The views of a scene show one set of named points, each view turned or mirrored, shifted and resized as a whole, with a little noise and some points left out.
In the rows, zero is written as 128.

Scene 1
View 1
Z317: [130 156 137 120 135  71 171 162 118 126 145 134 144 123 102 129 103 134
 109 144 103 127 115 112 153 127 142 155 147 170 140 100 128 126  66]
Z521: [107 120 133 112 160  81 170 152 104 140 153 150 128 116 115 131  80 141
 146 167 146 123 128 124 157 129 146 168 120 164 134 115 118 143 102]
Z250: [133 108 109  97 173  71 125 168 108 153 138 114  90 111 153  78 112 125
 148 187 106 116 135 132 171 143 128 170 135 167 192 129 120 153 122]
Z251: [ 93 132 102 143 129  86 180 167 154 107 111  83 141 142 132 125 146 102
 141 146  84 121 116 134 204 129 146 131 161 163 128 131 123 168  88]
Z667: [123 120 128  92 173  85 163 153 121 146 139 111 123 120 118 121 118 142
 145 163 123 130 122 121 154 122 155 159 127 150 157 117 116 149 117]
Z543: [147 144 138  96 159  69 151 160 104 147 151 136 122 112 108 112  98 145
 117 162 113 127 122 111 140 130 139 169 135 165 166 101 125 124  87]
Z671: [131 137 119 115 147  71 151 166 124 133 134 110 123 122 127 103 121 123
 125 158  91 122 122 122 169 133 134 156 151 170 163 114 126 141  87]
Z874: [149 144 124 113 143  57 130 176 102 142 146 138 106 110 134  83  98 124
 108 171  87 116 128 120 161 145 116 168 150 184 180 108 132 126  74]
Z404: [114 139 110 126 136  80 169 167 145 118 119  88 137 134 127 118 143 112
 129 147  80 122 115 126 185 129 143 139 161 163 145 122 125 155  85]
Z277: [132 118  99 105 161  75 134 173 136 140 117  76 102 125 153  80 152 112
 142 172  74 119 125 134 184 139 132 149 158 162 190 131 122 161 114]
Z814: [122 134 117 116 147  76 157 166 127 130 133 110 124 124 128 110 122 122
 130 160  97 121 122 124 173 132 137 152 149 166 155 120 123 148  91]
Z132: [116 113 128  94 175  86 164 150 116 147 143 120 122 119 119 124 106 142
 152 168 135 128 125 124 156 124 155 165 121 151 154 120 115 153 123]
Z948: [133 113 117  94 173  76 137 163 111 152 139 115 101 112 138  91 114 132
 145 179 111 120 130 128 164 137 136 166 133 162 183 122 119 150 119]
Z411: [106 148 127 129 133  84 191 157 137 115 133 112 155 135 102 145 120 126
 127 137 106 129 113 118 172 120 154 143 150 161 117 112 123 145  75]
Z500: [132 152 121 133 126  61 151 174 115 127 140 134 126 119 126 102 103 118
 106 157  85 116 123 121 171 140 121 158 159 186 154 110 132 128  61]
Z546: [103 111 121  99 172  96 178 146 134 136 131  99 133 129 116 138 128 138
 161 159 131 131 120 126 168 118 167 151 126 142 140 125 111 165 127]
Z927: [130 142 130 114 144  71 158 164 113 135 145 131 129 119 114 115 102 132
 119 156 105 125 122 118 157 131 136 160 144 171 153 107 126 133  80]
Z997: [122 132 117 105 158  86 168 159 145 129 122  80 134 134 117 123 151 125
 138 149  91 130 113 121 170 121 154 142 150 150 155 119 119 155 103]
View 2
Z251: [ 64 127 129 150  99 113 134 149  95 110 109 127 115 163  83 118 102 128
 116  85 125 131 116 153  94 137 137  97 119 172 117 169 119 130 130]
Z250: [156  98 138 122  56  88 164 155 115 142 134  95 194 130  74 112 105 150
 113  91 121 176 105 155  89 136 133 145  99 111 135 131 116 112 111]
Z411: [ 90 138 128 151  99 131 126 139 114 118 122 119 103 148 110 112 132 108
 110 114 107 139 126 130 129 137 102 105 115 164 129 162 102 131 145]
Z500: [ 98 100 112 122  77 134 128 163 131 118 133 104 150 159 105 109 123 109
 119  86  87 167 119 127 127 118 111 126  70 119 115 149 116 128 136]
Z132: [160 133 146 147  77  99 159 133 113 145 129 104 148 120  96 108 132 136
 100 128 123 160 118 141 108 149 105 132 126 138 153 136  96 119 134]
Z667: [151 129 150 135  79 106 149 134 114 139 131 104 151 121  95 113 127 133
 110 124 124 157 117 144 114 150 106 130 126 142 145 138  98 118 129]
Z404: [ 81 120 139 131  93 123 128 146 106 114 122 117 131 155  87 119 105 126
 126  89 121 142 114 149 109 138 128 107 112 162 115 160 116 127 128]
Z927: [124 112 126 126  78 123 137 149 127 129 133 101 149 142 104 109 128 116
 115 104 100 163 120 131 125 131 105 129  91 127 129 143 107 125 134]
Z521: [154 132 119 162  76 104 160 145 120 144 128 108 135 128 112 101 148 122
  84 129 101 166 126 125 117 136  93 134 107 125 158 143  95 124 144]
Z948: [158 108 143 124  63  96 159 147 116 141 134  96 179 126  83 112 112 143
 114 102 120 172 109 151 100 141 120 141 106 120 138 132 109 115 117]
Z543: [158 115 138 113  70 129 138 140 138 138 143  92 162 125 111 109 141 114
 118 122  98 174 121 125 142 138  88 141  92 116 135 131  97 122 136]
Z874: [129  90 118 107  63 125 137 164 137 127 141  90 179 148  98 108 120 118
 123  86  90 179 113 130 124 121 112 141  65 102 118 137 116 123 128]
Z671: [111 107 132 117  77 126 134 151 124 121 132 103 154 147  94 113 115 121
 125  93 106 162 115 139 120 132 117 124  92 132 118 146 113 124 127]
Z317: [111 122 123 129  86 141 125 146 132 122 134 106 127 145 117 108 140 101
 117 113  91 157 128 120 144 131  91 122  91 136 126 150 102 130 146]
Z814: [114 115 135 132  80 116 139 149 116 125 128 108 148 146  90 113 115 126
 117  97 111 156 115 143 110 134 119 121 104 140 126 148 112 124 128]
Z997: [108 129 158 124  92 119 132 132 107 121 126 112 138 137  87 121 109 130
 129 106 133 142 114 153 113 150 121 111 130 165 123 150 107 122 126]
Z277: [114 100 153 109  71 100 146 150 106 123 128 102 181 144  63 121  86 148
 135  74 134 157 101 168  87 142 148 125 109 140 114 142 124 114 104]
Z546: [140 144 153 156  88  98 154 128  99 137 120 116 129 122  92 114 124 139
 103 127 135 145 118 151 103 156 113 118 145 164 152 147  97 120 132]
View 3
Z277: [171 105 210 128 126 132 123 142  86 166  85 133  99 120 179 132 121 140
 137 178  82 146  90 112 148  62 189  71  85 163 144 123 119 156 168]
Z251: [135 112 214 112 116 112 134 161 120 163 130 111  99 127 165 128  73 160
 107 174 108  76  55  96 158 112 222 110  94 180 134  94 131 113 196]
Z667: [167 137 167 141 148 165 147 180  92 167 102 143 127 129 152 155 135 148
 147 135 122 124  85 112 141 102 137 103  62 121 105  94  97 126 170]
Z404: [148 111 211 122 106 127 135 156 111 161 123 117 106 125 154 136  77 160
 111 169 114 100  61  99 140 104 189 101  94 157 143 105 125 134 187]
Z543: [166 141 166 163 114 178 142 155  93 152 128 152 150 143 136 145 105 136
 138 126 146 145  91 118 101 116 100  89  77  94 126 116 108 147 167]
Z874: [157 131 185 170  96 162 116 115  90 148 128 155 154 157 156 112  87 113
 135 148 135 164 104 128  93 102 126  67  97 115 145 142 132 163 167]
Z250: [171 132 179 159 146 156 113 133  71 164  82 161 135 145 187 116 147 109
 161 153  99 170 116 131 140  70 157  64  73 141 115 125 116 150 156]
Z500: [143 126 193 160  86 147 123 123 107 145 147 141 146 156 151 113  63 127
 115 150 141 128  86 119  99 125 147  84 103 129 148 130 137 148 179]
Z671: [157 121 193 146 104 149 130 141 100 155 124 137 128 138 151 129  85 138
 124 156 125 134  81 113 117 103 150  85  92 132 141 120 124 148 176]
Z132: [164 146 158 149 158 168 144 184  90 167 103 148 135 138 157 148 144 144
 153 128 124 118  91 114 147 109 138 106  57 122  93  87  95 115 170]
Z814: [154 126 191 143 117 146 132 151 100 159 120 136 125 138 157 132  97 140
 128 153 122 121  80 112 132 106 163  93  85 141 132 110 119 135 180]
Z997: [167 112 200 118 123 143 151 176 104 165 109 120  98 112 149 158 104 168
 124 160 110 108  65  97 144  94 171 101  80 143 135  98 107 135 180]
Z317: [145 137 177 153  97 160 145 159 113 149 152 134 144 145 127 141  67 147
 115 133 158 107  69 107 102 143 123 108  88 107 134 107 118 131 183]
Z546: [162 137 171 126 160 152 150 199 100 173 102 133 113 122 159 161 140 161
 143 137 115  94  71 103 167 108 166 120  56 142  94  73  92 103 178]
Z948: [171 134 173 155 144 162 125 151  78 165  90 155 133 140 173 132 143 124
 157 146 107 156 106 126 139  82 144  75  69 131 114 116 106 144 161]
Z521: [141 162 146 164 150 170 137 174  98 159 129 154 159 160 156 130 122 132
 147 113 151 104  89 122 136 140 131 114  62 116  85  86 105 101 177]
Z927: [152 134 179 156 111 159 134 148 100 155 132 144 142 146 146 132  92 136
 130 140 140 128  85 115 113 119 135  93  85 119 130 114 120 138 176]
View 4
Z927: [151 151 140 153 134 128 131 137 105 136 134 139 131 128 113 149 122 170
 101 101 121 138 123 132 135 151 109 159 143 146 106 143 155 104 110]
Z251: [164 155 120 119 169 108 119 161  79 133 144 130 153 113 126 163 126 131
 106 159 132 143 121 117 152 176 143 142 142 127 100 117 123 126 113]
Z543: [151 154 149 165 121 129 134 132 125 133 133 137 129 130 100 152 117 180
  97  83 120 132 121 141 133 143  94 164 143 159 105 155 165 100 114]
Z667: [152 158 145 150 121  98 109 146 125 130 145 126 154 114  92 167 106 158
  85 103 138 144 117 133 142 155 109 153 137 165  90 145 148  99 117]
Z250: [131 166 154 153 146 122 111 146 111 148 156 140 127 127 101 150  95 134
  95  69 139 138 120 118 149 162 145 183 110 170  93 139 148  61 113]
Z404: [164 155 126 130 165 118 128 155  96 133 140 128 144 120 121 162 126 145
 108 145 128 129 117 125 152 169 132 150 144 134 106 124 132 126 116]
Z546: [155 156 137 138 119  79  95 156 116 125 148 121 171 102  92 178 105 147
  80 128 147 156 118 130 143 162 115 138 140 160  85 138 138 109 117]
Z132: [145 156 146 152 111  93 102 146 120 130 146 129 156 111  91 165 104 156
  81  98 139 156 121 132 137 153 107 151 137 166  89 147 151  91 114]
Z521: [138 145 144 156  97 100 106 136 100 130 136 142 150 115 101 149 114 172
  82  97 130 175 134 131 122 144  94 144 149 154  95 151 158  91 103]
Z997: [168 160 133 135 153 106 120 157 117 130 143 119 153 114 103 177 116 147
  97 134 135 124 109 133 154 165 124 151 140 148  97 131 135 124 123]
Z500: [151 148 135 150 153 147 145 132  87 141 130 147 116 136 131 134 132 169
 115 105 110 134 128 128 135 152 113 164 145 130 118 138 154 107 106]
Z814: [152 156 137 143 149 121 125 146 101 137 140 134 138 123 113 155 118 152
 102 114 127 137 121 126 143 162 125 158 140 144 103 135 143 107 112]
Z948: [139 164 152 155 136 115 111 145 119 141 152 135 134 124  97 157  98 143
  93  79 137 139 119 125 145 158 131 173 119 171  93 143 150  76 114]
Z411: [167 143 124 135 134 106 127 146  95 124 128 131 155 114 119 161 134 171
  99 150 121 149 124 134 135 156  98 131 164 127 106 134 143 140 111]
Z277: [152 171 140 137 180 124 120 158 111 145 157 130 131 124 108 163 102 120
 107 105 139 116 111 118 164 175 162 178 112 158  96 125 131  90 121]
Z671: [154 156 139 148 152 133 135 142 104 138 137 136 128 129 116 151 122 158
 107 107 122 126 119 129 144 158 121 163 139 145 109 138 147 107 113]
View 5
Z404: [108 123 101 142 130 124 129  98 147 114 106 135 136  92 132 125 124 129
 105 138 129 112 123 128  90 134 116 143 108 154 154 122 134 106 136]
Z543: [138  99 139 136 142 154 135 103  98 137 126  92 136 128 106 103 104 145
 135 141  92 108 115 111 138  94 139 135 126 111 121 111 130 146 127]
Z874: [135 109 125 130 157 159 126 102 117 108  98  82 147 142 134 117  82 136
 108 156  76 126 124 114 127  91 124 145 100 115 104 113 148 147 121]
Z948: [139 127 123 142 184 125 113 137  98 126 123 124 145 106 115 108 119 139
 108 132  86 126 126  94 109  83 123 156 128 119 127 118 153 128 123]
Z667: [138 114 128 149 159 123 124 127  95 147 139 129 133 100 100 101 134 144
 129 124 110 107 118 103 117  97 133 146 140 121 145 120 131 123 130]
Z814: [125 120 110 144 149 133 125 109 124 122 114 121 139 109 125 114 114 135
 109 140 107 115 122 118 102 115 122 145 115 134 137 121 134 120 134]
Z132: [145 116 124 155 166 123 120 136  89 150 147 129 133 105  96  92 135 144
 129 121 104 105 117 103 112  97 136 147 143 114 139 125 123 123 133]
Z521: [158 114 107 166 161 138 117 132  92 152 154 109 136 133  98  82 118 142
 127 128  98  89 116 118 113 112 144 141 133 100 124 135  98 127 140]
Z250: [140 133 124 139 200 124 106 144  97 115 113 121 149 112 125 112 112 138
  97 137  73 138 131  88 108  72 116 164 125 120 117 117 167 132 116]
Z546: [134 122 114 159 156 108 120 134 101 154 152 150 132  83  96  98 151 141
 126 113 127  99 118 109  97 113 130 146 147 131 161 129 120 107 136]
Z927: [134 109 119 143 143 147 128 104 116 126 118 101 137 126 119 110 104 138
 120 143 100 109 118 122 119 110 132 137 114 121 125 120 127 131 133]
Z411: [122 108  97 156 109 135 137  92 138 139 132 123 128 108 113 107 126 134
 125 135 137  85 114 142 100 148 134 129 116 138 153 130  98 110 147]
Z997: [111 117 121 138 135 118 131 106 125 130 119 143 132  78 115 121 138 135
 120 129 130 113 120 114 101 117 120 142 127 152 164 117 140 111 132]
Z317: [132  99 113 147 115 158 138  86 127 134 123  92 131 135 116 106 101 138
 130 146 115  91 112 139 121 134 140 129 109 119 128 123 103 131 141]
Z251: [110 131  80 153 132 113 122 104 156 115 114 150 137  89 137 123 132 125
  94 136 138 104 125 135  69 152 112 144 106 160 162 135 121  92 142]
Z671: [124 113 118 136 143 140 129 100 127 116 106 109 139 115 129 120 106 135
 113 147 102 117 123 118 113 110 122 141 109 133 131 117 140 129 128]
View 6
Z411: [119 129 115 186 129  88 114 113 102 131 155 112 161 164 167 113 181 156
 126 103  98 140 126 127 128  96  92 119 105 120 122 185 125 141 119]
Z317: [117 152 134 174 133  89 100 122 111 126 162 116 172 172 151 134 156 162
 121 109 126 118 105 164 146  89  87 145 133 102 125 175 126 136 112]
Z543: [126 164 143 143 154 111  92 124 121 108 148 127 182 166 124 140 120 167
 111 123 135 116 108 183 157 108  99 151 158 100 107 156 120 131  85]
Z546: [143 120 109 144 171 124 114 100 117  99 119 121 168 146 141 104 151 153
 107 123  83 154 153 115 124 142 121  94 114 136  86 166 119 138  74]
Z250: [138 140 129 106 163 140 105 112 140 112 113 142 167 135 101  93  79 158
 127 151 124 131  93 179 155 133 165 146 118 124  89 101 114 105  81]
Z874: [118 160 144 138 132 109  99 130 130 131 150 134 168 157 118 119  98 166
 134 133 149 111  68 202 164  94 128 175 133 101 119 122 122 110 111]
Z251: [113 102 102 173 119  96 129 108 100 146 142 119 136 137 163  68 171 151
 151 115  83 169 110 117 121 105 141 118  67 147 123 154 120 124 126]
Z521: [150 151 116 154 174 116  98 102 140 111 124 124 190 175 134 136 130 147
  99 122 113  96 125 144 146 119 104 120 123  99  84 157 129 127 101]
Z277: [114 118 128 115 134 128 118 121 112 123 129 138 142 113 116  59 103 167
 149 144 109 180  92 166 141 124 173 145 106 150 113 111 108 112  82]
Z927: [123 149 131 153 142 106 102 120 122 124 146 123 171 160 135 121 130 160
 124 122 127 122  99 170 148 101 111 146 128 108 113 148 124 126 104]
Z671: [115 140 134 148 131 104 107 123 112 130 149 127 159 146 133 104 129 165
 138 125 125 141  93 172 146 101 127 152 120 120 121 141 118 123 103]
Z997: [115 118 124 145 136 110 115 118  95 114 144 121 153 132 144  88 152 166
 131 122  95 179 128 140 129 120 128 125 118 144 115 163 113 137  81]
Z132: [147 140 120 135 177 128 103 104 129  98 120 127 181 157 127 119 125 154
 100 128 102 128 139 142 139 138 116 112 131 118  81 154 121 133  75]
Z667: [136 138 125 134 168 124 104 110 120  99 126 125 176 149 126 117 129 160
 108 128 104 142 136 147 138 133 117 118 134 122  91 157 119 136  71]
Z948: [137 142 128 115 165 136 102 112 132 107 121 138 172 139 110 102  94 160
 118 143 117 132 108 172 150 134 146 138 129 124  89 121 116 117  76]
Z500: [112 151 135 164 122  93 104 126 120 144 158 126 163 162 139 114 131 162
 141 119 136 114  73 180 153  81 118 166 112 104 130 140 125 117 130]
Z404: [109 115 119 161 121 100 121 117  99 137 149 122 144 136 152  80 155 161
 146 119 101 168 107 140 129 103 133 133  93 140 126 154 117 130 110]

In a view up to two points have been moved. Name them for each view, in the order of its rows, or write none.
view 1 -> Z671, Z927
view 2 -> Z543
view 3 -> Z277
view 4 -> Z251
view 5 -> Z948, Z317
view 6 -> Z521

Scene 2
View 1
Z994: [103  82 128 101 145 147 104 139 127 127 123 145 145 102 133 107  59 142
 146 145 100 148 154 124  83 180  91 127  98 154 108  99 126 134 133]
Z230: [126 119 112 107 148 136 125 126 145 125 116 147 135 136 141 113  84 135
 143 152 111 141 129 142  94 134  97 133 100 146 120 126 112 138 144]
Z294: [133  99 104  81 161 135 116 154 149 123 103 150 126 126 138 116  96 153
 145 147 112 143 124 150  76 140  85 101 135 157 106 118 115 129 122]
Z148: [125 116 107  85 149 139 133 144 151 115 117 136 115 114 148 119  88 160
 150 146 112 159 130 146  84 138  96 114 112 146 115 122 128 136 121]
Z813: [103 103 121  89 143 148 128 133 138 121 129 131 128 101 139 112  62 151
 151 143 100 162 147 130  86 163  91 128  99 156 107 111 136 140 125]
Z540: [120 112 112 100 150 138 122 128 143 128 115 149 137 135 133 113  81 136
 142 152 102 138 132 141  90 140  91 128 111 157 112 123 116 137 140]
Z353: [130 138 107 109 139 136 144 121 153 118 127 132 115 126 161 120  89 149
 148 149 120 158 127 142  97 118 113 142  77 129 133 135 119 141 142]
Z495: [142 130 114 147 134 130 121 119 139 126 127 147 136 137 169 113  93 132
 139 156 135 140 137 131 108 121 137 164  42 100 153 131  91 138 174]
Z55: [106 125 120 106 135 146 142 114 142 120 136 127 124 111 150 112  66 145
 151 148 105 163 145 130  98 146 105 148  76 142 122 123 132 147 138]
Z206: [102 115 123 106 140 144 131 112 138 128 129 139 140 126 133 109  61 130
 144 151  94 144 142 131  98 153  91 146  93 158 111 121 125 143 142]
Z956: [108 137 125 137 123 144 140  95 136 125 148 128 134 118 159 109  60 131
 146 151 113 157 152 120 116 141 125 176  36 119 141 127 121 150 165]
Z348: [134 130 104  97 145 137 139 137 153 113 121 132 111 120 163 122  96 160
 149 148 124 162 125 146  90 121 110 128  92 130 130 130 120 138 133]
Z386: [133 108 104  79 156 139 127 157 151 114 113 136 112 109 151 121  95 169
 152 142 117 162 127 148  77 137  94 104 121 146 115 120 126 132 114]
View 2
Z348: [146 147 118 119 126 105 111 110 122 140 156 108 124 142 100 116 124 110
 115 138 110 145 142 119 106 143 144 123 123 121 108  96 137 125 128]
Z813: [158 148 100 115 111 108 102 109 127 153 149 135 124 139 110 128 136 101
 121 144 124 136 130 136 116 146 124 130 132 129 112 129 139 121 119]
Z495: [153 139 132 121 130 107 106  98 101 118 156 119 118 122 115 107 109 135
 132 126 122 142 131 103 130 128 151 123 117  84 120  98 131  99 138]
Z994: [165 140  89 112 102 106  92 113 125 156 140 141 122 132 111 133 134 109
 132 134 135 129 120 139 118 142 126 136 131 118 113 135 135 118 127]
Z956: [155 151 136 123 131 118 109  89 108 117 170 138 115 119 127 107 118 118
 124 141 125 140 127 112 142 134 128 122 126  96 119 119 136  90 123]
Z206: [164 145 103 115 111 101 112  97 117 147 152 133 126 138 126 123 131 116
 131 148 123 134 129 137 124 138 133 127 127 119 127 128 144 113 122]
Z55: [157 152 118 120 123 110 113  96 120 138 164 131 123 136 122 117 129 108
 120 150 119 139 133 126 127 142 127 124 128 120 118 123 143 110 117]
Z148: [151 147 102 116 116 102 109 116 128 154 149 113 127 146  99 125 132 108
 117 141 114 141 140 131 103 147 138 126 125 131 109 107 139 132 124]
Z540: [161 140  96 113 109  95 110 106 117 153 143 119 130 145 114 124 129 121
 132 141 117 133 135 134 113 138 145 127 122 119 127 115 141 125 130]
Z230: [159 141 104 115 114  97 111 104 114 146 147 117 128 142 114 119 125 123
 131 139 115 136 135 126 115 137 147 125 120 113 124 109 139 121 131]
Z386: [149 144  98 115 115 103 105 122 131 158 143 109 127 149  91 128 133 105
 115 136 112 142 142 132  95 149 140 128 125 134 105 103 137 138 126]
Z294: [157 139  87 110 106  92 106 121 126 164 134 108 131 153  98 131 132 115
 127 136 114 136 140 137  95 143 150 129 120 130 116 106 138 141 132]
View 3
Z230: [126 141 124 144 140 129 132 113 151 130 123 135 122 139 127 143  93 123
 125 138 150 127 130 132 130 131 120 115 116 131 126 119 144 117 123]
Z353: [134 145 129 161 132 153 123 119 128 136 121 133 121 121 132 147 100 114
 122 131 144 134 127 117 135 142 114 109 116 115 135 130 133 120 116]
Z148: [132 152 123 143 129 130 137 105 160 146 117 145 130 138 113 161  97 121
 118 117 134 108 130 109 133 146 121 105 110 107 127 136 131 122 129]
Z55: [136 141 124 153 135 137 130 105 133 144 134 148 120 128 131 147  76 132
 127 129 137 129 120 125 144 140 111 107 124 127 147 128 148 139 118]
Z540: [126 141 123 135 140 118 139 108 163 133 119 139 125 147 121 149  92 126
 124 130 148 120 134 131 129 131 123 114 116 126 124 120 144 116 129]
Z495: [126 130 138 160 142 142 111 120 109 111 112 126 121 123 170 135 101 110
 125 126 159 165 137 138 136 125 118 114 143 127 150 122 142 110 105]
Z206: [131 137 120 142 140 120 138 102 152 138 134 146 120 142 125 143  74 135
 131 136 144 125 123 137 138 130 116 112 120 140 136 118 155 132 125]
Z994: [128 136 124 125 141  92 141  86 165 142 121 161 131 157 131 161  69 139
 124 105 136 116 128 132 141 135 123 107 136 126 151 127 155 135 128]
Z348: [132 150 131 155 128 148 126 116 139 141 113 136 126 125 125 155 104 113
 118 121 140 125 131 109 132 147 119 106 113 106 132 137 125 118 120]
Z294: [123 151 125 128 132 112 143 103 181 141 108 139 135 154 109 162 106 117
 117 116 146 102 140 116 122 140 131 109 106 107 117 131 129 107 135]
View 4
Z353: [184 111 121 140 162 113 132 132 165 140 144 118 140 139 110 154 136 139
 131 189 106 130  86 105 139 167 150 153  81 135 161 182 134 132 169]
Z540: [181 128 157 139 162 134 102 171 132 151 161 138 129 150  99 152 133 140
 134 161  96 126 102 119 151 123 130 141  86 141 140 176 148  76 171]
Z386: [203 131 130 141 139 121 102 172 148 158 174 108 158 149 114 165 118 155
 158 142  64  89 105 102 158 124 136 146  72 124 195 183 165  91 171]
Z994: [191 167 148 136 189 152  68 138 114 140 149 142 118 131 118 144 143 161
 133 145 102  99 106 130 167 110 107 112 102 161 169 190 173  56 162]
Z148: [197 127 137 139 146 124 102 177 150 161 171 116 153 149 111 161 123 145
 154 147  77 100 103 104 156 124 136 147  74 129 180 184 156  89 174]
Z956: [170 133 115 135 213 131 129  76 156 116 107 140 109 117 116 130 159 140
 108 211 152 146  76 125 138 181 135 131 109 166 147 192 130 135 159]
Z813: [198 152 128 133 186 148  85 147 150 150 152 137 136 136 124 147 137 139
 151 145 107  99 100 116 167 118 115 117  94 151 181 198 157  81 169]
Z55: [187 134 119 134 195 136 110 125 164 141 137 137 132 132 120 142 143 133
 136 176 126 124  88 115 155 147 125 128  96 154 165 196 139 110 167]
Z294: [197 129 156 144 133 125  95 195 125 160 181 119 149 155  99 166 120 155
 147 140  64 100 109 110 155 109 135 152  72 126 166 173 166  68 174]
Z230: [178 122 153 142 161 125 112 159 131 146 154 130 126 146  97 153 135 142
 126 172 100 131  99 118 143 138 138 149  83 140 137 176 147  91 171]
Z206: [179 139 147 133 192 147  99 151 144 148 145 150 120 140 111 139 145 127
 135 167 127 133  94 123 157 125 119 123  99 156 141 192 141  81 170]
Z348: [193 115 120 141 150 109 125 147 163 146 154 106 150 139 108 161 127 149
 141 174  89 112  95 101 143 156 150 155  75 128 178 182 147 124 168]
View 5
Z540: [114 179 147 166 132  89 146 113 141 134 131 143 116 118 119 127 113 126
 113 138 125  96 145 152 165 133  96 136 123 153 164 154 180 103 103]
Z956: [110 163 110 136 131  91 149  89 121 128 168 159 117  84  95 181 155 151
 142 108 122 120 143 134 118 125 143 122 117 135 154  89 140 108  74]
Z353: [127 169 135 144 140  88 146  98 126 145 148 136 128 111  84 139 116 120
 121 118 128 106 148 142 129 128 137 113 103 156 159 148 137 118  81]
Z206: [105 185 134 163 126  91 151 100 140 134 145 156 113 101 121 142 136 134
 122 142 119  91 145 160 150 139 100 136 129 151 164 125 174  92  95]
Z348: [133 170 137 148 144  95 145 112 123 147 138 128 134 112  87 127 102 106
 114 119 131  92 152 144 135 126 133 113 107 157 159 165 135 117  86]
Z813: [109 192 128 165 136 108 162 121 123 137 137 146 123  91 124 131 124 107
 116 147 117  56 152 170 149 134 110 132 139 152 166 135 161  87  95]
Z294: [123 179 154 172 141  99 147 132 135 141 113 126 130 125 120 103  85 100
 102 141 130  74 152 155 177 127  93 131 123 158 163 188 174 106 111]
Z55: [111 181 122 152 134  97 156 102 125 140 151 151 123  93 106 148 136 123
 123 132 119  86 149 159 130 134 126 127 123 151 161 123 147  99  83]
Z495: [129 141 124 138 136  84 137 103 126 118 147 143 122 105  92 171 124 153
 141  86 135 149 140 103 144 113 138 121 109 127 148 120 145 128  84]
Z148: [124 184 142 160 143 101 152 121 124 146 129 129 132 110 107 117  99  98
 108 138 126  69 153 162 148 133 118 122 119 162 163 170 151 105  95]
Z230: [119 170 144 160 132  87 143 109 138 135 135 142 119 119 107 133 113 130
 117 129 126 107 147 143 160 131 104 131 116 150 161 152 169 108  97]
Z994: [104 185 125 173 134 114 162 138 126 124 122 149 119  87 148 133 119 116
 120 145 120  61 152 161 176 125  91 145 152 138 162 133 181  86 110]
Z386: [129 183 143 162 147 108 152 132 121 148 119 123 138 112 109 108  86  88
 104 136 128  59 157 161 156 127 114 121 121 161 165 184 151 106 100]
View 6
Z495: [128 114 149 114 119  88 129 129  88 111 119 110 116 140 112 131 129 126
 139 155 121 107 113 117 116 126 134 119 109 143 133 137 124 105 144]
Z540: [133 111 120 121 141 131 145 149 136 140 109 134 126 136 105 108 113 130
 127 134 118 119 112 111 139 120 139 115 125 111 120 104 155 111 141]
Z353: [133 123 144 114 134  92 142 147 116 134 119 133 141 145 109 138 129 118
 136 138 130 115 118 116 136 127 143 125 108 121 113 132 156 103 144]
Z956: [144 113 135  96 132  67 133 115  93 117 121 117 109 126 112 143 115 137
 127 170 114 110 112  86 124 120 140 129 109 119 138 129 136 101 125]
Z148: [139 127 129 113 150 117 155 145 143 149 100 136 147 131 106 117 123 115
 130 127 124 118 126 116 159 121 141 124 122 105 112 114 171 108 145]
Z386: [136 132 132 115 152 125 158 147 150 152  94 135 157 131 105 112 126 110
 133 118 125 117 132 123 165 121 138 124 124 108 108 112 173 109 150]
Z230: [132 113 127 121 137 121 144 148 126 134 113 133 127 140 105 115 118 128
 131 135 120 119 112 114 134 121 138 116 121 117 119 112 151 110 143]
Z206: [142 107 113 111 145 117 143 135 129 137 112 134 117 126 106 116 104 139
 122 149 112 119 112  92 137 118 141 118 123 104 128 102 154 109 131]
Z348: [135 131 142 112 140 100 147 145 127 140 110 133 147 140 108 130 131 112
 136 132 129 116 124 118 149 126 142 126 113 116 111 128 164 104 146]
Z813: [146 121 115 104 157 116 152 128 143 146  96 132 132 115 107 111 109 128
 123 142 112 116 126  96 159 114 140 127 127  97 127 103 165 109 133]
Z55: [146 119 125 101 146  92 144 128 124 137 111 131 125 124 108 130 112 130
 125 151 117 116 118  93 144 119 142 128 117 105 126 115 158 105 131]
Z994: [143 114 111 107 153 133 152 119 142 141  86 119 121 107 106  94 106 134
 121 145 102 113 126 101 154 110 131 119 135 108 139  95 149 115 134]

In a view up to two points have been moved. Name them for each view, in the order of its rows, or write none.
view 1 -> Z495
view 2 -> Z55
view 3 -> Z230
view 4 -> Z148
view 5 -> Z994
view 6 -> Z353
